Points on a hilly landscape, in no order, each with its height.
A ball rolls from a point to the lowest of its 4 nearest points, and stops where none of them is lower. Distance is the straight distance between rows; heights are no part of it.
pazi (h 633): [ -4   6 -10  -2   2   3   9  -8  -1   1  -8  -9]
Dom (h 509): [ -3   7   3  27 -30  13 -53  -1 -23  54  17 -14]
dis (h 662): [  0  20 -29  -9   6  20  31 -11  25  14 -30 -20]
Duzef (h 267): [ 13 -22  32 -15  32 -31  14  28   5 -72   9  29]
gumes (h 186): [ -2   5 -19 -20  23   1  58 -12  11 -32 -28  -3]
popu (h 252): [-29 -44  -7 -17  20 -58  60 -24  10 -85  46  70]
zek (h 536): [  7  25  -7  -6  -2  29  -8   4  14  34 -27 -15]
bimon (h 277): [-12 -24  -3   3  -2 -25  12 -20 -10 -29  25   9]
mori (h 337): [-12  20 -33  13 -32  26 -27 -32  12  66   5 -27]
das (h 481): [ 27   0  46 -22  37  -8  -4  55 -12 -46 -21   8]
dizit (h 525): [ -6  41 -34   6 -21  43  -9 -29  43  78 -23 -22]
Gol (h 482): [ -1  28 -14   4 -12  37 -15  -5  12  51 -21 -13]
Seve (h 611): [  8  26 -13 -13   6  23  14   7  17  11 -42 -16]
pizu (h 132): [-11 -44  19   7   0 -46  -4  -8  -9 -42  56  26]
gil (h 515): [ 23  17  15 -20  24   5  10  40   0 -25 -37  -5]
dumo (h 541): [ 28  17  31  -7  19   7 -11  54  -8 -14 -29  -2]
Kopo (h 490): [ 14   4  19   1   4   2 -12  18 -15  -2  -2  -7]
votos (h 237): [ -4 -39  19 -12  23 -41  30   6  -2 -71  27  40]
Duf (h 591): [ 17  23  -1 -22  22  17  18  18  12 -10 -40  -8]
fidag (h 437): [-10   0  -1  20 -19   6 -28  -8 -18  32  20 -16]
Sir (h 505): [ 11  25   1   0  -5  26 -20  19   2  34 -21 -19]
Kanur (h 576): [ 11  39  -7   4 -24  52 -41   5  24  83 -26 -11]
voziv (h 500): [ 26  35  13  -4  -7  36 -36  41  -5  44 -38  -1]
Besi (h 553): [ 15  34  -1  -9   5  36 -14  24  10  32 -40 -14]
bal (h 64): [-22 -20 -23  -1   1 -21  42 -35   1 -31  15   6]
fofuv (h 268): [ -8 -25  -2 -25  30 -38  62  -7   1 -86   9  46]
Nak (h 407): [ -6  21 -24  12 -27  30 -33 -15   7  64  -8 -20]
kefa (h 245): [  6 -58  37   7  15 -58 -20  20  -3 -50  54  38]
Rade (h 100): [-21  10 -50  18 -33  19  -3 -56  15  55  10 -27]
Baked (h 366): [-10  -8 -19  -9  12 -14  48 -23   5 -37  -3  10]
muno (h 314): [-26 -21 -20   6 -11 -21  24 -38  -7 -21  26   5]
rugi (h 709): [ -6  11 -22   2 -13   9   4 -21   4  27  -5 -18]
Delel (h 352): [-11 -26  18  29 -21 -24 -35  -7 -28   7  46  -4]
mavu (h 530): [ 22  32   4   5 -16  39 -43  29   5  61 -37  -4]
kesil (h 213): [-18 -45  -4  -8  12 -45  34 -21   1 -56  36  37]
Sufuf (h 249): [  3 -24  23  -3  18 -28   4  15 -10 -40  15  10]
tek (h 218): [ 11  -4   9 -22  29  -9  40  12  -1 -57 -19   8]
Susik (h 535): [ -2  39 -31  -8  -8  38   8 -22  45  54 -34 -23]
pag (h 222): [  1   8 -14 -31  35   5  60  -3  15 -46 -43   6]
Denot (h 275): [ 19 -25  40   7  11 -26 -17  35 -17 -34  17   8]
zepo (h 417): [-15  25 -36   9 -16  26   1 -35  24  50 -11 -23]
pez (h 427): [-28 -19 -28  24 -31 -12  -4 -51 -13  20  40 -11]
logi (h 225): [-15 -29   2  14 -15 -26   0 -27 -17 -14  42   4]
nune (h 708): [-14  -6 -23  -3   3  -8  35 -29   5 -10   0  -3]
Sefam (h 364): [ 20   0  27 -20  31 -12  21  35  -3 -54 -16  12]
pala (h 465): [  1  23  -5  18 -25  30 -42   0  -4  67  -3 -15]
Fedol (h 246): [ -3 -48  28 -11  26 -54  17  15   3 -80  39  44]
vaz (h 334): [-13 -12  -7  11 -18  -5  -5 -20 -12   7  24 -10]
bam (h 532): [  7  28   8  20 -29  40 -62  17 -14  76  -7  -8]
ladi (h 514): [ 14  13  16  -6  11  10  -4  30  -8  -4 -23  -6]
Fiz (h 478): [  7   5  19  17 -15   6 -36  20 -27  25   9  -8]
mumo (h 419): [-18 -22   6  26 -29 -15 -33 -22 -21  20  47 -13]
sidod (h 484): [ 14  15  19   4  -4  22 -35  36 -13  30 -19  -8]
kemu (h 318): [  3 -21  28  24  -6 -16 -31  10 -25   2  33   0]
nafu (h 96): [  1 -12   2 -10  19 -16  29  -2  -3 -51  -4   9]

For each start below, name the point where the ball stops.
Seve: Rade
Denot: nafu
votos: pizu
Kopo: logi
dis: Rade
pala: Rade
Sir: Rade
gil: nafu
popu: pizu
